A landscape with many peaks, sampled at points; each row gives a point and its height.
From any point a climber steps to the highest of the 2 points nearest to it. It stops when none of these is higher. Distance is the straight distance between rows; heights are no part of it.
fud height 7.09: [-65  46  45 -39  62  43  36  12 -23  -4 -29  -1  33 -41 -15 -12   8  39
  -4  11]
pobi height 3.08: [ 27 -39  -1   7  11   2  10 -44  12 -31 -12  -1 -41   6  21  30 -13  23
  38  20]
sepi height 0.38: [-47  21  13  -7 -45 -55   1  46  33 -22 -19 -37  17  -6 -34  11  51 -80
 -58   8]
tunuk height 8.34: [ 49 -42 -19   6 -28 -21   2 -43  -9   3  23 -25 -42  16  24  16 -41  51
  34  39]
zugi height 4.72: [-15 -14 -33  47 -71 -25 -23 -11   8  44  11   7 -22  -3  10 -26  -2 -48
 -36 -10]
fonup height 5.47: [-90  24  60 -41 -13  26  22 -14  36  17 -56  24  12 -41  -4 -22  32 -11
 -43  20]
sede height 6.26: [-47   9  50 -35  58  45  41 -25   1 -10 -28   9   7 -23 -18   4   5  43
  23  12]
nomor height 3.48: [ 11   0  40 -46   8  23  13 -30  35 -62 -49   5  13   3  22  14  41   0
  12   9]
Fupa height 2.97: [ 17 -43 -14  19  23  -5   7 -36   4  -2  29 -14 -38  18  -2  44 -13  32
  56  12]
gego height 3.66: [ 63 -28  24 -54 -60  -3 -15  15  40 -31 -29 -12  -1  26  43 -14  26  -8
  -5  36]
menaz height 3.02: [  3  32 -21  49  18  -2 -35  36 -21  14   2  37  20   6   9 -14  11  -8
 -28 -25]
Gata height 8.66: [ 54 -47 -13 -23 -40  -7   0 -25  -2 -10  -8 -25 -27  11  29  -6 -27  26
  17  48]
lut height 6.24: [-42  23  74 -53  -5  30  26 -15  46 -19 -65  27  10 -21  12 -16  40   1
 -18  26]
pas height 5.04: [-23  13  50 -28  43  15  16   0  -8 -37 -37  -6  22 -34   7  10  57   9
   7  22]
Gav height 2.49: [ 27  24 -21  34  38  -7 -23  46 -34   4  31  16  15  18  -8  -4   9  18
   4 -27]
fasib height 2.53: [ 23 -20 -14 -20  33 -19  14  15 -14 -28  -5  -6   2  13 -14  20  -3  13
  18 -17]
gop height 5.39: [ -3 -15   0  11 -39 -18  13 -47   5  -8 -24  21 -42  -6  32 -29  19 -20
 -16 -20]
bozil height 5.05: [-63  41  31  -5  20 -11   7  22 -10  -3 -31  22  32 -53  -1   2  40 -27
 -42 -10]
zomi height 1.17: [-11   3  30   6  45  36  31 -34 -10  -7 -20  17 -18 -17   0  13  -8  11
  31 -19]
Zun height 2.24: [ 25 -51 -33 -24 -10 -21  11 -36  25   7  60 -63 -17  46 -24  30 -28  37
  51  45]
Gemot height 6.39: [-47  -8   7  13 -59 -21   0 -29  42   4 -26  -1 -11   4  -9 -16  38 -72
 -36  -8]
Tole height 8.11: [ 43 -15 -28  45 -14  -7   3 -43 -22  15  37 -18 -48  26  15  19 -64  49
  35  20]
kaza height 4.88: [-48  29   8  53  -3  13 -12  -5   9  29 -10  50  -9 -25  14 -19  20 -32
 -32 -39]
tul height 3.29: [ 33   2 -37  50  -9   5 -32   3 -25  24  22  36   2  10  33  -4 -32   9
 -13 -22]
kod height 0.84: [-26  46  15  18  73  42  24 -16 -13   6  23  24   9   5 -31   2   5  40
  29 -41]
Nedi height 4.59: [-12  18  16 -32 -17 -41  -5  35  20 -49 -39  -6  17 -23  13   5  47 -46
 -38   4]
bukif height 6.21: [-50  10  35  -4  -8  24  34 -39  11   5 -43  33 -17 -29   9 -30  30 -10
 -21 -18]
mimo height 1.00: [-30  14  37   9  53  44  48 -61  -1  11  16   3 -26  -7 -22  22  -8  41
  58 -17]
niv height 2.22: [-31  42  -7  45  13  -7 -21  33 -16  13 -21  25  29 -13 -10 -12  31 -32
 -50 -16]
Fepos height 4.18: [-25   7 -27  51 -36 -17 -37  18   6  35   6  29   1  -9   5 -14   7 -52
 -50 -22]
Pir height 2.20: [ 39 -29 -26 -37 -43   8  -1  25 -38  42  18 -17  -4 -10  -5 -38 -81  31
 -11  24]
Fod height 3.63: [ -2  38  16  27  52   7  -3  44 -41  -9   7   2  23 -24  -7  13  24  -7
   3 -34]
dezas height 0.89: [ -9  -9  35  14  36  16  43 -77  20 -11   4   1 -52   5  -1  41  -5  37
  62   9]
detur height 1.92: [  4   3 -21  49  52  20  -1 -32   2  14  41  11  -2  38 -26  43 -17  42
  44 -17]
Vumar height 6.08: [ 20  19 -31   0  10 -37 -26  39 -30 -18  -1   0  26 -16   6 -15  -4 -22
  -6   0]
leb height 6.02: [-53  35  33 -15  40  21  13  -2 -22  -7 -39  20  28 -46  -2 -11  33   0
 -15   2]
pitet height 3.94: [-19  10  34 -43  -1   4  10   5  22 -56 -51   9  22 -17  19   2  51 -22
 -29   6]
lofo height 8.15: [ 47 -38 -29  10 -49 -11  -6 -18 -22  24  -7 -14 -28   6  24 -29 -53  21
 -10  33]
vigep height 4.26: [-71  31  13  14 -14 -27  -5  34  12   0 -21   3  19 -41 -20   5  47 -61
 -52 -17]
gekez height 4.69: [ 33   2  20 -47  11 -21   7  30  13 -63 -41 -15  11   3   2   4  23 -17
   9  14]
movo height 3.93: [ 67 -28   9 -54 -27  -2  -1   7  17 -42 -19 -30  -1  39  16  -9  20   8
  25  35]
Nobet height 1.30: [ 41  -4 -47   1   8   3 -28  59 -41  29  62 -30  12  17 -15 -15 -32  45
   9  10]
pize height 3.70: [-45   2 -10  21 -37 -33 -20  22   7  19   0   6  10 -16  -6 -10  39 -60
 -43 -25]
tane height 2.25: [ 40   9 -15  46  33   2 -28  18 -18  27  44  23   0  34  -9   7 -13  37
  28 -32]
vipo height 2.07: [  9   3  -9  31  47   3  -6 -14 -14   7  12  33  -4  12 -13  16   2  35
  35 -17]
kota height 2.51: [ 47 -34 -34 -25 -25   6   8   2 -26  30  43 -28 -10  16 -16 -10 -84  48
  18  21]
zug height 4.57: [-108   36   45  -21  -25  -37   11   13   50   -2  -20    0   21  -26
  -45    8   58  -55  -54    0]
sisu height 1.77: [ 40  -9 -29 -15 -43  -6 -16  48 -34  44  11 -12   4 -11  -3 -43 -61  -9
 -20   7]
Tasa height 2.33: [  0   1  10 -31  56  -3  26  -4   3 -39   4 -10   6   7 -30  32  12  10
  45 -12]
Fup height 1.70: [ 15 -10 -58   7  27  -7 -11   1   1  30  89 -60  15  49 -43  25 -22  18
  46   9]
Fanu height 2.70: [ 31 -32 -32 -27  22 -17   0   8   2 -24  24 -23  -8  21 -10  12 -22  20
  45  12]
repir height 7.11: [-72  -4  44 -16 -57  -3   7 -31  67   1 -43   8   9  -3 -12   7  54 -68
 -37  10]
saz height 6.83: [ 34   1 -38  14  11  -5 -27  24 -25   2  14  -3  -2  -5  11 -18 -36 -13
  20   3]
Demug height 1.82: [  2  -8 -35  36  42   2 -12 -30   6  22  73 -24  13  42 -38  46  -6  21
  52  -1]
bosu height 4.17: [-73  30  65 -42 -32 -19  24  19  45 -16 -47  11  18 -23 -16   3  61 -47
 -52  -3]
vef height 2.32: [ 29 -32 -13 -24   0 -19   0  26  -9 -24 -24  -8  -9   6   2  -6  -6  -4
  -8   0]
Pumak height 3.24: [ 12 -24  21 -14  12  18  20 -39  15 -43 -35   4 -13   1  22  19  19   9
  18   9]
kesop height 0.81: [ 37 -12 -20 -17  23 -35  -8  57 -37 -26  11 -40  20  -2 -14   9   7  17
   6  24]
Gedu height 2.79: [ 47  11 -20  36  11  21 -36  17  -7  48  96 -18  19  61 -18  21 -36  36
  43 -18]
somef height 3.60: [ 13  14 -31  57 -24   2 -49  25 -15  37  13  34  14   9  23 -14 -11 -18
 -43 -21]
nov height 2.71: [ 51 -10 -37   8 -22  18   2 -15 -22  54  82 -26 -16  24 -11  -1 -95  66
  32  12]
Lizu height 1.26: [ 12   2 -37 -10 -42 -35 -18  61 -22  22   2 -18  13 -11  -3 -43 -26 -42
 -43  -2]
Datop height 0.79: [-14 -15  14  -4  38  -1  33 -59  43 -11  34 -16 -34  27 -27  48   1  21
  71   6]
Meki height 5.50: [-53  30  20  28  18  36  11 -20  -4  20 -25  47 -15 -33  10 -26  11   5
 -22 -24]
gaton height 3.13: [ 55   1 -39  38 -24  23 -38  11 -33  42  42   6   9  18  32 -17 -68  27
 -10 -10]
zelu height 7.00: [-41  13  63 -32   8  42  43 -45  14  -6 -54  22 -13 -26   9 -27  22  22
   2  13]
ribo height 4.58: [ -1  37   9  53  22  40 -19  -7  -8  18  11  65  -2   3  18   5 -19  14
  -8 -53]
bogim height 4.23: [-28  43  21  16  33 -12   4  49 -28 -19 -15  -1  21 -48  -3  15  34 -24
 -32 -23]
gibu height 3.00: [ 21 -12 -22  36   6   4  -1 -40 -13 -10 -11  16 -36  -5  28   5 -27   7
  14  -3]
vov height 4.24: [ 45 -22  13 -48  14 -11   5   6  16 -47 -13 -25  10  32  -9  22  20  11
  39  25]
dami height 4.34: [ 18  43  21  65  40  65 -16 -10  -3  19  35  45   0  31   8  24 -18  29
  25 -48]
norof height 8.27: [ 38 -46 -17 -13 -48 -13   5 -32   5 -22 -27 -10 -13  10  41 -13 -13  -4
 -17  21]
sorat height 2.93: [ 57   0 -36   8 -26  35 -25  15 -36  48  72 -11   5   9  14 -20 -97  41
  14   0]
ven height 0.60: [-14  -2  10 -30 -70 -47  -7  42  32 -14 -25 -41  15   8 -19 -13  37 -81
 -43  16]
suti height 1.53: [ 38   1 -55  -2  14   5 -26  27 -18  38  93 -42  17  34 -31  -6 -43  46
  37  21]
Tidas height 7.67: [  9 -31   3 -22 -46  -7  -4 -21  31 -34 -42  -1  -7   4  35  -7  26 -33
 -28  18]
pev height 3.12: [  5   5 -20  51  -2   8  -9 -33 -15  12 -14  39  -7  -7  27  -1 -23 -10
 -17 -24]
gozog height 2.95: [ 63  11 -18  46  -4  34 -45  22 -26  38  74   7  13  45  18  -1 -51  41
  21 -16]
Kapu height 5.28: [ 13  14   2 -27   8 -49  -6  42 -11 -43 -30 -10  18 -18   8  -3  23 -33
 -10  12]
Fav height 1.38: [-13  -2  12  -6  36  17  16  -1 -14 -18 -26  12   2 -25   0  16  12  -8
   5 -28]
ruf height 1.14: [-32  29  20 -23  70  19  32   3 -19 -33  -2   2  22 -27 -17  25  13  19
  20 -29]
num height 0.91: [  1 -14 -14 -15 -67 -49 -12  39  -4  15 -11 -26   9  -7  -7 -32  10 -66
 -38  -1]
Sote height 2.85: [ 33 -39 -40   5  16  -7  -5  -8  -5  13  53 -25 -25  22 -10  20 -42  36
  46   7]
fava height 2.54: [ 47 -42 -17 -54  -1 -21  -8   2  14 -18  26 -43  -3  24  -8   4 -25  33
  51  50]
Vovok height 5.10: [  4 -27 -17  18 -64 -33  -8 -22   8  15 -14   3 -40  -5  28 -35   4 -36
 -22  10]
vud height 2.05: [  6 -23 -16  -8 -24 -21  -8  27   6  -5 -39   6 -10  -9   8  -1  -4 -43
 -29  -5]
Vede height 1.04: [ 45 -29 -36 -26   3  -9  -6  43 -40   1  34 -45   4   4  -7 -16 -15  25
   8  18]
sobu height 4.97: [-35  46  25  37  41  50  -3   0 -14  34  -5  59   8 -18   7  -5   4  20
 -19 -39]
Goza height 0.97: [-56  39  32 -17  75  41  36  -8 -13   3  23   1  24 -16 -37  16   4  40
  40 -27]
takan height 4.94: [-111   36   40  -19  -14    9   20    4   33   18  -33   14   24  -44
  -25  -12   29  -36  -52   -7]
fulal height 5.78: [-39   0   3  15 -35  -4  16 -43  22  -5 -34  20 -23  -4  10 -33  39 -37
 -36 -14]
Vepo height 1.71: [-25   8   8  -1   2 -10   9   6   5  -9 -40  22  -1 -23   2  -4  13 -44
 -29 -24]
lito height 7.16: [ 23 -43 -30   2 -60 -16 -19  15  -8  29 -18 -12 -10  -2  13 -24 -33 -16
 -37  33]
daget height 6.64: [-18  -7  33 -21 -51   0   0 -28  57 -26 -53  15  15  -2  23   9  51 -50
 -41  18]
Tum height 2.37: [ 40 -50  -9 -34  -2  -9   7 -28  39 -24  29 -49 -17  51  -9  32   2  33
  59  45]

Where does a climber stop that starts at each point below?
Vede => somef
Fepos => repir
Datop => Kapu
Sote => Kapu

Call two points neighbours if one is among the 2 nearest of the other. Go from one point of each pair to the other, from neighbour to neighbour, staying as high as possible. Name the lowest point that can't be avoided.
somef / fud => tul
saz / fud => pitet
Gata / repir => daget
